Points, in no order, along strands that fork, close into loops and pass close to each other.
Two points are linked if the straight distance between their rows is under 91.7. Some points are linked to none.
<490>: [-3 -10 -8 13 44 -16 -5 -58 32 -48 22 -2 -7 -28 -38 -1 12 0 -13 -6 -56]
<856>: [-11 -7 -60 3 4 40 -5 -20 1 37 12 -11 -1 8 -21 43 -26 -4 -46 5 -7]
<763>: [11 45 -59 10 15 10 -28 23 13 35 -60 56 4 -2 -13 -32 3 -16 3 -1 14]
<692>: [12 -33 70 -20 -27 -8 6 14 -19 -3 50 31 -47 32 14 -19 -2 -12 13 -33 -12]
<1223>: [29 -16 35 11 -41 21 -27 50 -39 -11 11 -26 -38 19 47 34 -12 34 -3 36 -21]
<1572>: [12 -56 60 -5 35 5 0 -5 -16 53 42 5 -27 -11 -26 0 7 -33 -20 -14 -38]
<574>: [13 36 22 26 -10 -77 -26 -20 -7 9 -20 0 45 -38 21 -18 11 17 12 12 9]
<1777>: [-6 43 -26 -15 4 9 -7 33 15 -16 -12 53 -28 6 -3 -21 -21 -3 30 -42 4]
<809>: [20 44 -62 31 28 -10 11 -52 27 44 -96 21 10 2 -3 -5 15 11 35 4 -6]
<2176>: [8 31 -44 4 5 28 -42 51 -10 22 -6 9 -22 1 4 -29 -21 41 -34 -1 -1]
<1624>: [-1 11 -8 -2 -6 16 18 -77 9 -2 6 17 10 42 38 9 7 -27 -50 -19 15]
<136>: [-2 0 -32 3 -16 5 -2 -28 15 -6 5 -19 17 10 18 46 -4 32 -2 23 11]
<1720>: [27 12 14 15 -51 -32 -39 -5 -27 48 -7 9 16 7 40 45 -2 2 -5 17 26]
<511>: [0 -22 20 11 18 -30 -8 -67 31 -63 15 -12 19 -11 -1 -14 26 8 -20 18 -34]
<1698>: [-7 32 8 -4 -4 12 40 -18 -2 33 -11 48 -11 26 5 -4 -10 -63 21 -48 33]
<122>: [-15 -69 22 -34 9 20 37 20 8 -17 2 -17 29 -18 -14 -12 16 -25 -6 21 16]
<405>: [6 14 -4 12 26 -24 -29 5 20 -20 22 -7 -21 -27 -22 15 -11 49 22 3 -48]
<945>: [11 -51 32 -21 -26 -11 -24 19 -6 12 17 -9 -4 -1 2 78 -1 18 37 35 -7]
<66>: [-12 15 54 13 30 -22 10 32 -22 -19 34 -35 5 -30 3 -52 -2 30 -7 -17 -10]
<555>: [0 -59 32 -41 29 23 33 4 0 -19 25 -5 -16 -4 12 -67 11 -20 -26 -29 -16]
<239>: [25 3 20 -15 8 -29 -37 -6 28 -1 -34 46 -10 -16 20 12 25 9 38 6 -22]
<859>: [27 -3 12 -12 37 17 -7 2 25 5 -50 34 12 -7 37 -60 36 -6 -20 -3 -18]
<1024>: [19 16 -19 6 -36 -6 -61 47 -20 37 -13 53 0 -20 1 -3 -9 -26 -41 14 8]
<1374>: [20 29 -32 13 -23 -32 -34 -39 -4 64 -33 15 19 -8 21 57 -4 8 3 18 7]
<1772>: [20 29 1 32 1 -17 -39 9 -11 3 21 -18 -27 -10 18 17 -19 64 4 3 -40]
<2167>: [6 -12 20 2 -58 13 -16 63 -40 -47 22 -2 -36 11 20 5 -22 11 -7 14 -3]
<156>: [-23 3 17 -4 -40 9 39 24 -18 -44 61 -5 -48 46 -17 25 -35 -14 33 -42 20]
<1596>: [-10 32 -10 0 32 2 8 -40 32 -43 1 48 -28 0 -7 -23 -5 -24 10 -48 -29]
<808>: [-2 67 -45 5 13 5 -18 44 -3 34 -28 -1 8 6 9 -51 -19 50 1 -10 29]
<1363>: [-8 19 17 42 -57 -33 8 -16 -20 -69 26 -85 7 32 2 44 1 43 8 33 17]
<1717>: [2 -33 60 -3 -36 -51 -23 5 -9 -20 16 -3 10 -5 -6 47 13 -12 32 25 2]
<2012>: [-30 42 -5 25 -14 -37 22 -38 14 -62 38 -22 10 9 -17 1 -6 7 10 -25 20]
<1422>: [16 -52 30 -31 32 21 -6 -3 19 -28 -9 18 4 -8 29 -60 32 -12 -35 0 -26]
<1332>: [-5 28 -41 20 -22 7 -11 -51 -2 -13 19 20 9 13 10 8 -16 -15 -64 -14 7]
<1668>: [-8 -11 -26 -10 6 28 15 -30 -11 8 -3 14 24 4 9 -43 2 -50 -70 -11 13]
<2131>: [24 18 3 -19 31 23 14 -31 32 22 -23 28 -19 32 44 1 11 17 18 -27 -9]
<982>: [-20 -38 57 -15 -36 -19 13 14 -14 -64 40 -1 -5 16 -11 -44 2 -37 -16 -13 8]
<851>: [-15 64 -22 -11 -1 -12 19 6 18 -29 -20 29 -1 1 14 -21 -12 7 58 -27 30]
<1730>: [-31 15 -19 -5 3 -19 9 24 26 -61 -9 10 21 -38 -39 -24 -6 -3 38 8 5]
<1721>: [23 33 -58 19 47 23 -29 -36 28 46 -52 40 -17 10 -8 -24 9 -2 -40 -10 -29]
<281>: [-3 27 -9 30 50 7 17 -18 16 20 -88 27 12 -9 -8 -47 35 -33 12 -9 -13]
<716>: [-13 -24 7 -16 20 47 47 45 -20 -25 40 -68 -31 17 8 -22 -19 35 -2 -24 -8]
<680>: [-23 10 -54 14 -15 -17 22 -25 33 -57 20 -28 13 -24 -44 46 -11 32 39 14 3]
<61>: [-19 -39 55 -1 -51 -5 38 -1 -35 -57 36 -58 11 56 20 -39 10 -10 -45 3 34]
<256>: [-28 -1 -20 -3 -5 6 30 -38 29 -77 28 -27 12 24 3 -12 2 13 -6 -9 20]
<1287>: [9 -24 -21 -20 -10 27 -21 9 -6 6 -16 49 14 -6 0 -31 2 -59 -62 -4 8]
<1369>: [7 -65 58 -51 -3 13 32 2 18 2 0 3 -2 31 36 15 21 -2 48 11 18]
<572>: [35 55 -27 8 -26 -26 -46 -10 18 2 -36 66 -13 3 38 -7 9 9 -7 -13 -6]
<1165>: [26 7 9 9 -18 -19 -57 31 -14 8 16 43 -23 -18 3 -4 -5 -2 -32 1 -28]
<632>: [-3 -19 64 20 16 -15 0 -6 -30 12 70 -41 -24 -5 -17 8 -14 3 -27 -21 -35]
<68>: [6 -40 26 -22 1 10 -14 -12 8 -36 29 44 -32 6 -7 -11 8 -33 -12 -16 -30]
<123>: [-29 10 8 30 -21 -18 8 -13 -42 -12 50 -27 13 -14 -20 -24 -13 -38 -72 -17 18]
<349>: [8 42 -82 13 20 26 -17 -27 24 59 -36 21 0 22 0 7 -16 30 -23 3 0]
<2178>: [-4 -12 -3 -13 23 34 8 41 -14 81 1 -6 -7 10 -26 17 -25 -6 17 -4 22]
<1310>: [-7 14 -45 -2 14 11 -2 -6 21 2 -36 30 14 -15 -15 0 -5 -20 4 6 1]
<244>: [-9 31 46 5 24 -24 19 8 -11 12 7 -30 32 -14 29 -51 8 26 0 -13 23]
<815>: [32 -2 18 -1 27 -11 -49 8 9 34 -1 58 -34 -17 -17 10 6 -20 -5 -8 -48]
<1271>: [-13 -26 15 -32 24 37 41 -6 7 -28 47 -28 -26 28 5 -3 -7 19 5 -37 -8]
<1508>: [7 52 13 28 25 -41 10 -33 -7 59 -68 17 22 -21 6 -8 23 -33 33 -17 12]
<181>: [37 17 5 19 66 -11 -36 10 13 78 -65 26 -10 -16 -9 -27 32 3 10 13 -24]
<1065>: [1 68 -57 9 22 -4 1 -19 17 57 -66 20 6 11 -7 -1 -1 11 59 -13 29]
<436>: [-8 -27 50 -2 -20 1 26 43 -49 14 43 -31 -6 -3 3 -34 -11 -8 -27 -13 9]
<1063>: [-27 -8 -21 -7 -23 -8 8 46 4 -36 -2 -15 34 -36 -39 25 -5 -11 35 26 30]
<1435>: [-12 34 -68 11 38 13 36 -41 43 -19 -17 -15 19 -1 -20 -23 -5 47 7 -2 -5]
<1938>: [-1 15 29 -2 53 -6 5 9 4 40 11 -6 -9 -17 -30 -4 -2 4 25 -19 -19]
<110>: [13 -35 24 11 -44 13 -38 -4 -27 -66 35 -26 -29 33 34 2 -3 12 -61 24 -29]
<102>: [-1 -3 -7 -17 -8 -8 -10 39 -2 24 -33 -10 39 -24 12 9 4 20 36 30 31]
<1088>: [-1 16 2 5 12 -24 -4 3 19 -23 -48 13 50 -44 2 -56 23 -1 0 31 8]
<640>: [-27 -20 13 2 7 -15 46 9 19 -29 11 -62 58 -34 -28 -4 23 5 16 21 29]
<233>: [22 -10 30 3 35 20 -4 -12 -4 44 11 -34 10 8 51 -11 14 48 -32 4 -19]
<542>: [-24 1 -6 25 16 -3 27 13 -6 1 25 -78 44 -33 -31 -3 7 25 -22 19 19]
<880>: [19 61 -30 27 11 -32 -43 14 -4 32 -5 -13 -22 -10 6 -8 -21 79 24 -7 -16]
<1317>: [-37 11 10 14 -11 -2 54 20 -11 -28 49 -54 24 -11 -37 0 -7 -22 -3 -22 38]
<65>: [-17 24 -11 16 1 -36 31 -61 34 -37 -1 1 20 -4 -19 24 9 -12 38 -9 10]
<1619>: [-20 31 -59 25 4 22 -6 6 -19 63 7 -26 12 6 -31 39 -31 18 -30 12 19]
<2116>: [-23 -29 7 1 -8 1 17 -11 -44 -30 55 -43 -7 4 1 -54 -15 -38 -77 -35 5]
<844>: [-12 -51 49 -9 -22 14 35 57 -31 -39 40 -68 -11 6 -2 5 0 17 8 19 3]
<1096>: [-11 -72 -31 -37 -18 64 5 35 -18 -29 34 -21 -24 6 -11 7 -19 -14 -37 8 -15]
<171>: [-9 -3 -3 -13 46 25 6 52 -4 20 3 -31 8 -20 -17 -44 -10 20 -18 2 -6]
<1256>: [-4 1 21 7 -30 31 31 26 -34 -48 24 -50 -23 41 56 -26 -14 35 -18 -3 15]
<2157>: [20 6 -32 14 38 4 -53 11 18 14 -7 -5 -2 -23 -7 -35 9 60 -40 23 -48]
<1844>: [8 -8 -4 -24 47 24 -16 30 17 -13 -18 55 -32 -17 -28 -55 8 -29 -4 -22 -39]
<1868>: [-9 -12 -28 -3 -57 36 -21 31 -24 -39 24 18 -30 24 5 30 -30 -8 -22 12 8]
<546>: [-10 28 3 -14 -19 14 20 20 -10 8 20 52 -35 26 -2 -7 -31 -33 19 -52 22]
<2195>: [-30 -30 24 -19 -60 1 28 29 -4 -64 26 -21 2 42 5 20 -3 -9 35 6 44]
<1607>: [-20 -8 21 4 -20 15 32 -13 0 -73 56 -69 -31 47 4 23 -3 27 2 -12 1]
<725>: [22 -12 -9 3 -31 17 -42 49 -21 -13 -8 -29 -4 -9 40 20 -6 56 -19 55 -14]
<1467>: [19 -4 3 -36 -29 1 -15 69 -14 38 -32 43 -2 8 29 6 -6 -4 38 -2 36]
<1503>: [24 -38 54 -36 -32 -1 -13 24 -3 -2 -1 5 -6 29 61 13 10 30 37 17 10]
<440>: [26 -16 19 -10 6 11 -23 -7 8 -2 -2 -6 10 14 66 -7 15 56 -25 25 -14]
<1967>: [-14 -19 37 -18 -25 -2 27 30 -26 -27 22 3 13 -6 10 -63 4 -28 -25 -12 25]
<322>: [15 2 -11 -27 9 19 -34 79 0 57 -46 52 -12 -3 -10 -25 2 -23 20 0 20]
<1643>: [26 54 -36 10 14 14 -24 -11 -1 77 -30 27 -4 23 27 5 -5 16 -18 -12 20]
<1512>: [-7 -14 60 22 -53 4 53 21 -53 -45 44 -97 -19 60 15 -11 4 1 -22 9 26]
<1159>: [-11 10 -10 -8 33 44 15 56 -22 -4 16 -49 -16 6 19 -51 -24 56 -14 -13 -8]
<1605>: [8 23 -24 22 24 -26 30 -75 44 -34 -50 13 10 -8 -5 4 19 11 49 0 -22]
<1778>: [-5 -7 -10 12 -6 14 -26 47 -22 10 7 -45 8 -22 -4 17 -14 39 -23 41 -11]
<1789>: [-9 43 -8 19 43 5 22 -30 30 -37 -54 44 -8 -14 -7 -50 18 -27 17 -36 -20]
<1411>: [6 32 20 10 11 -26 2 -36 1 8 7 15 6 2 17 -6 4 -6 -1 -19 3]
<238>: [20 7 -48 12 30 13 -28 -12 17 77 -87 30 1 -4 -24 26 24 -23 28 29 0]
<2026>: [33 72 -59 10 8 -13 -53 6 20 32 -49 65 -29 5 5 -14 4 19 16 -18 -9]
<19>: [-18 -17 3 3 43 7 13 9 -7 28 18 -48 30 -33 -28 -18 8 3 -38 12 -10]
<1941>: [33 8 1 -5 32 -30 -33 4 21 48 -72 31 -10 -26 -5 9 37 3 59 7 -27]
<695>: [7 -52 -3 1 -14 4 -26 -18 -10 -11 13 -23 35 -19 9 4 9 -5 -71 48 -14]
<1094>: [25 -39 53 -14 31 9 -3 -3 -10 57 20 -7 0 0 18 -5 10 0 -38 2 -25]
<1782>: [31 7 -9 -1 23 -16 -9 -24 8 70 -88 4 40 -14 30 7 35 15 28 33 9]
<1933>: [-12 -15 46 -15 -19 -6 44 24 -21 24 9 21 19 1 2 -36 -1 -48 12 -17 43]
<1533>: [-16 -36 58 -15 -13 -15 18 -33 10 -59 44 -14 -8 42 0 -16 11 -18 -6 -24 1]
<1847>: [12 -10 -2 19 -43 -13 -37 -27 -12 7 14 -1 11 13 30 56 -5 10 -27 35 3]
<2024>: [-1 -1 10 23 30 -31 14 -51 25 -41 -26 -2 46 -34 -6 -46 31 -11 -11 16 -20]
<1534>: [-7 32 24 23 -6 -42 14 -26 -15 35 19 -45 25 -9 3 40 2 14 28 2 24]
<1892>: [2 5 49 4 -26 -72 -25 -7 -12 -1 -11 2 39 -33 9 14 20 -19 31 22 19]
<1817>: [4 7 -21 65 57 0 -8 -16 21 28 -110 25 -2 -27 -42 -36 37 -38 12 4 -38]
<906>: [-11 68 -38 10 7 -31 14 -6 9 12 -48 3 24 -20 1 -26 -8 27 53 -16 31]
<2095>: [-6 -30 -3 -15 33 14 -1 -13 19 -22 31 4 -19 -13 -21 -3 2 -10 -16 -11 -37]
<1811>: [-30 12 16 -10 -3 -12 33 27 2 -57 30 -12 14 -18 -30 -25 -6 -17 27 -24 17]
<75>: [-25 52 -28 7 3 13 44 -31 0 29 8 10 2 26 -16 25 -25 -35 9 -38 40]
<268>: [7 -31 5 -27 71 52 38 -18 27 30 -29 24 -30 15 -14 -9 12 -34 20 -26 -36]
<1940>: [22 -37 61 -9 -30 -28 -22 -19 -8 -3 -6 31 30 21 47 -18 27 -31 -32 16 19]
<1331>: [-14 25 -58 0 -7 -8 11 -24 38 -46 -58 49 19 -17 -13 2 1 -21 43 10 6]
<165>: [23 27 -28 11 40 5 -49 -3 22 28 -17 38 -38 -10 -26 -10 1 9 -14 -17 -48]
<2038>: [-28 8 -44 1 -11 24 12 -26 1 -39 55 -17 -26 13 -28 24 -32 -2 -30 -30 -9]
<1763>: [-6 37 14 -6 65 -8 17 1 29 18 -18 3 -18 -13 -25 -2 4 20 74 -27 -19]
<1936>: [-11 -5 21 21 -42 -5 18 37 -29 -58 27 -74 -4 1 2 21 -4 29 6 35 9]
<2057>: [-4 51 21 26 -3 -46 -9 31 -21 18 -2 -19 32 -32 16 -36 -9 33 15 -2 16]
<31>: [-20 -9 9 -14 -26 21 21 65 -28 2 25 -5 -22 11 -9 21 -29 -5 39 -6 29]
<1201>: [10 13 -7 -36 -29 -19 -23 26 -8 34 -54 18 27 -3 44 21 11 16 55 9 45]
<654>: [-1 35 -22 0 -19 -47 -4 -14 15 -22 -67 43 21 -31 -4 2 17 -26 75 6 12]
<1443>: [-22 -2 2 -5 -14 10 15 -21 7 -46 64 3 -48 36 -30 48 -23 -20 16 -37 -4]
<470>: [19 30 -40 1 -20 22 -38 26 -2 33 -29 16 1 18 47 4 -14 36 -22 8 16]
<557>: [-11 -23 34 0 -3 11 35 -2 -41 43 47 -8 -9 7 -13 -9 -17 -42 -46 -34 6]
<2043>: [-19 16 -41 -10 34 26 39 -22 18 -21 -9 -24 29 2 13 -46 4 27 -29 -7 12]
<1284>: [5 40 8 53 -53 -41 -21 -29 -26 -38 31 -49 -3 19 26 27 -12 48 -5 19 -2]
<447>: [-12 -53 -22 -13 -31 33 -11 10 -40 22 38 5 -13 5 -18 9 -27 -55 -82 -3 -7]
<1206>: [-25 -19 4 1 -16 -9 27 -2 18 -81 18 -61 41 2 -1 -5 15 24 6 25 24]
<279>: [7 39 -43 8 -12 -46 -30 -29 11 30 -29 34 -10 -24 -25 53 -6 4 68 -2 -7]
<1951>: [17 -45 38 -21 -37 -3 -21 -9 6 -19 19 -4 -23 41 36 57 6 14 34 19 1]
<394>: [27 23 10 7 8 -5 -11 -16 15 11 -51 68 7 1 37 -37 31 -40 -29 -13 -3]
<2070>: [3 -12 9 -2 23 -1 6 -5 21 -33 41 -42 -24 -7 -5 29 -4 65 39 1 -37]
<1322>: [-10 34 -38 30 21 1 -15 -3 -15 81 -5 -4 25 -14 -45 6 -12 -14 -39 14 14]
<1352>: [-12 51 6 24 -33 -19 8 27 -22 -26 12 -41 18 -5 26 -12 -15 41 8 -3 28]
<1360>: [21 -23 5 -1 -41 3 -59 -15 0 -48 17 33 -16 15 36 4 0 4 -60 15 -28]
<55>: [-23 3 -52 18 9 13 28 -34 23 -36 46 -47 -4 -11 -48 39 -15 18 -8 -10 -11]
<59>: [-14 23 -88 1 24 29 -1 -18 38 -23 2 -3 -8 -4 -37 3 -21 50 0 4 -23]
<222>: [-18 -24 38 -13 41 4 60 -14 12 15 31 -20 -6 -10 -47 18 12 -40 37 -26 0]
<1612>: [-11 25 55 17 -13 -38 14 -17 -19 -1 37 -24 5 9 8 11 0 -2 17 -16 23]
<1421>: [-15 5 3 -7 27 -10 7 32 17 -24 -43 27 23 -50 -32 -44 15 -28 33 9 -3]
<1053>: [-4 16 -14 -6 -40 -15 -17 -17 8 -34 -13 24 16 17 40 13 -1 16 10 15 24]
<1183>: [23 -19 13 -25 3 8 -31 -13 29 -35 -8 53 -17 5 25 -5 14 -4 -1 -1 -34]
<1212>: [25 -4 -19 -1 -10 -15 -54 35 5 39 -40 40 10 -34 -5 23 6 -10 3 39 -8]
<1168>: [-13 -68 47 -13 14 3 50 -36 -7 16 46 -15 -9 2 -43 21 10 -64 -9 -16 -4]
<2058>: [-25 13 -23 -8 9 11 27 -61 31 -72 22 16 -13 19 -10 -13 -2 -22 -8 -43 -5]
<190>: [3 -48 13 16 -47 4 -25 -5 -29 -4 27 -20 15 6 7 44 -7 -16 -52 48 1]
<868>: [-15 -8 15 -21 71 34 63 -10 21 18 2 -10 -13 6 -27 -13 8 -24 30 -38 -13]
<2141>: [2 34 -81 15 14 14 -14 -25 19 31 -7 -8 -12 11 -17 28 -30 61 2 10 -11]
<1410>: [-2 -16 39 -17 -12 6 22 -56 7 -22 19 9 0 60 36 -12 12 -19 -18 -24 22]
<1070>: [-30 -4 5 -3 -45 6 50 22 3 -66 51 -39 -15 27 -31 37 -8 -9 39 -18 41]
<1172>: [-14 -19 31 -3 34 8 34 11 9 -21 56 -51 -27 0 -26 28 -8 27 34 -26 -23]
<593>: [19 -32 53 8 -18 -7 -42 8 -18 -31 20 -18 1 4 45 -18 10 35 -42 31 -19]
<1573>: [-4 16 -26 -20 -30 -22 -16 2 7 0 -4 16 -13 -6 -13 66 -13 11 75 1 18]
<1601>: [-6 -16 -16 -35 6 43 3 66 -4 31 -20 45 -8 3 -30 -51 -16 -37 -5 -15 19]
<2062>: [10 5 -40 33 -29 -17 -58 6 0 -27 11 8 4 -34 -14 16 -17 43 -34 40 -42]
<625>: [-8 -19 -18 -9 -19 42 16 -13 3 -25 15 -34 8 29 35 17 -13 26 -26 11 23]
<1040>: [10 -14 3 -20 19 15 1 27 1 83 -34 23 0 4 -21 43 0 -28 40 3 14]
<510>: [-12 -4 -5 -9 6 37 18 20 -21 48 33 -5 -26 21 -10 11 -33 -6 -19 -29 8]
<639>: [27 -3 -67 -13 -8 1 -44 -14 33 26 -45 28 -2 2 13 54 5 39 31 32 -14]
<326>: [-7 1 31 -13 -13 -11 8 48 -7 -17 20 -20 -12 -12 -7 25 -9 25 62 4 8]
<1481>: [-1 34 -29 46 -48 -29 -35 -11 -20 -30 13 -15 6 -14 10 15 -23 44 -29 26 -6]
<246>: [20 0 -68 -15 10 15 -22 -1 34 34 -88 44 -3 -2 -3 33 12 2 46 28 -1]
<927>: [0 -23 56 16 -3 -42 15 -50 4 9 -4 9 27 -11 -17 29 29 -63 6 13 4]
<1513>: [-9 -10 11 -19 -55 -6 7 -3 4 -66 0 12 14 40 30 -1 1 -12 4 14 52]
<1336>: [-8 -39 44 4 3 -25 20 -43 4 -30 32 4 12 -1 -45 19 25 -74 -10 -1 -4]
<38>: [-13 -28 -13 -41 23 35 11 47 7 -18 7 36 -26 -14 -41 -38 -14 -38 5 -22 -11]
<708>: [-3 16 -13 50 62 -23 -2 -22 18 12 -49 15 5 -52 -65 -31 20 -31 11 6 -55]
<1025>: [29 9 28 0 -18 -27 -22 -15 5 1 -44 40 36 -3 61 -32 35 -18 -21 15 21]
<2124>: [-8 10 -3 25 -21 -5 -13 6 -37 30 18 -4 33 -24 -10 -9 -9 -35 -74 8 14]
<374>: [-34 -46 3 -2 -21 9 39 30 -15 -29 47 -54 23 -20 -47 12 0 -36 -18 12 24]
<685>: [17 -19 -21 9 13 -16 -10 -68 37 12 -39 8 24 -12 -2 52 25 5 12 42 -28]
<1003>: [-15 -7 -12 15 17 8 -8 34 -35 55 6 -23 37 -36 -44 -17 -4 -23 -47 20 14]
<12>: [-24 -20 -11 -16 3 24 41 -36 -13 -17 32 -21 7 20 9 -26 -7 -41 -61 -35 25]
<1118>: [5 -20 48 9 7 -10 -20 -3 -17 22 53 6 -38 -6 -35 36 -13 -19 -8 -14 -34]
<1631>: [0 -11 14 -19 -12 -23 -2 21 7 -13 -13 -29 25 -19 15 30 15 36 62 27 11]
<1254>: [10 0 38 -19 -24 5 27 -44 6 8 -6 54 -9 52 38 -7 11 -47 16 -31 34]
<1447>: [30 58 -48 30 -20 -51 -45 -27 -4 52 -32 24 1 -16 -3 22 -5 34 21 -1 -5]
<98>: [1 1 9 32 -25 -4 -39 42 -49 5 29 -22 -8 -28 -20 15 -24 9 -41 26 -23]
<224>: [0 -20 8 -38 -44 32 15 72 -19 4 -5 20 2 13 24 -12 -17 -2 16 6 38]
<1145>: [-4 -68 -21 -17 -2 36 -7 5 -15 -15 26 -34 3 -11 -7 10 -8 -3 -67 29 -23]
<776>: [15 8 29 3 3 -43 -20 -7 -13 50 7 -18 6 -13 19 41 4 30 40 6 -6]
<1244>: [7 -30 -8 -24 -13 -6 -31 28 16 6 -44 50 11 -32 -18 37 10 -36 44 36 -7]
<882>: [-7 22 -32 16 -48 26 -13 5 -32 -8 25 9 -10 25 15 8 -33 -12 -59 -9 9]
<10>: [12 -74 77 -24 -11 4 28 -8 -18 37 50 22 -41 22 -4 4 5 -31 1 -16 -22]
<1440>: [10 18 16 12 60 -2 16 -53 27 19 -26 19 -6 -2 7 -9 18 -7 8 -20 -24]
<823>: [11 11 -63 18 48 43 -14 -28 18 70 -71 24 -6 11 -34 3 14 -33 -23 12 -10]
<1197>: [8 12 -5 -3 -7 29 -7 44 -21 -31 5 -24 -5 9 48 -43 -18 47 -28 1 -1]
<1886>: [-19 -55 -39 -25 -16 50 5 28 -40 -12 38 -7 -38 -1 -24 -21 -37 -42 -67 -26 -17]
<1529>: [-28 61 -35 15 11 1 17 -8 5 15 13 -9 0 -2 -29 12 -26 11 19 -26 15]
<584>: [-6 -17 29 -19 7 1 28 8 -6 46 -21 14 27 -8 -8 12 6 -49 29 8 29]
<1541>: [-24 27 -30 9 -5 4 -10 16 -6 -11 13 6 8 -21 -34 1 -19 -13 -17 -2 7]
<430>: [31 8 10 -8 29 -35 -23 -19 10 78 -40 -4 13 -12 15 34 20 25 48 13 -9]
<1242>: [24 -18 -2 3 10 -6 -21 -15 5 58 -49 4 50 -20 34 4 30 1 -27 46 8]
<1640>: [12 1 17 10 48 -7 -23 3 2 76 -30 5 6 -28 -36 0 16 -13 7 14 -22]
<1282>: [6 -2 -43 -15 -17 -4 -34 7 8 26 -15 -1 -13 -3 1 78 -19 47 54 21 -7]
<977>: [-15 7 -8 33 -28 -19 13 -39 15 -80 52 -68 -16 25 -14 45 -1 42 7 7 -9]
<569>: [-1 41 -7 29 8 -50 16 -45 3 11 -92 25 32 -32 1 0 28 -35 63 -2 4]
<1039>: [-13 -7 28 5 -46 35 59 26 -35 -65 40 -72 -33 55 18 -1 -21 12 2 -1 20]
<1313>: [21 -7 15 -31 41 38 17 -14 20 14 -6 38 -35 27 24 -30 7 -14 -6 -38 -21]
<2015>: [25 -29 59 -12 -21 -13 -11 12 -17 15 16 36 -8 9 35 -29 16 -26 -20 -10 1]
<627>: [1 -66 54 -23 -6 9 19 28 2 -23 29 -20 2 4 4 8 15 5 20 20 -1]
<2050>: [3 37 -17 -19 40 10 19 -17 31 15 -21 -2 -11 14 17 12 -3 42 54 -20 -2]
<2138>: [-22 -44 -25 -24 -37 51 35 8 -19 -31 34 -29 -9 31 4 14 -16 -21 -32 -1 21]
<8>: [-13 -80 27 -57 5 38 52 29 1 1 11 10 -6 -1 -5 -40 10 -37 4 -3 9]
<276>: [47 22 -13 10 31 -13 -63 13 17 44 -21 31 -16 -11 10 -33 17 39 -38 5 -43]

A tip is a point with one link. Name the tips that can be reached along the links from each point below, in the order of the rows.
<1811> => <1063>, <927>, <374>, <1242>
<546> => <809>, <572>, <1508>, <98>
<31> => <1844>

How many points has the smallest loop of links through each point below? Write - if it is on no loop.
<1096> => 8
<1933> => 8
<1440> => 13
<65> => -
<224> => 7
<2024> => -

A fork is a point with three links, a tip a point with one. Leave the first point through the second and follow the links. Name the first fork or tip that comes.
<555> / <1422> => <1572>
<1941> / <239> => <1730>
<680> / <55> => <136>
<823> / <238> => <1847>
<1374> / <1447> => <1721>
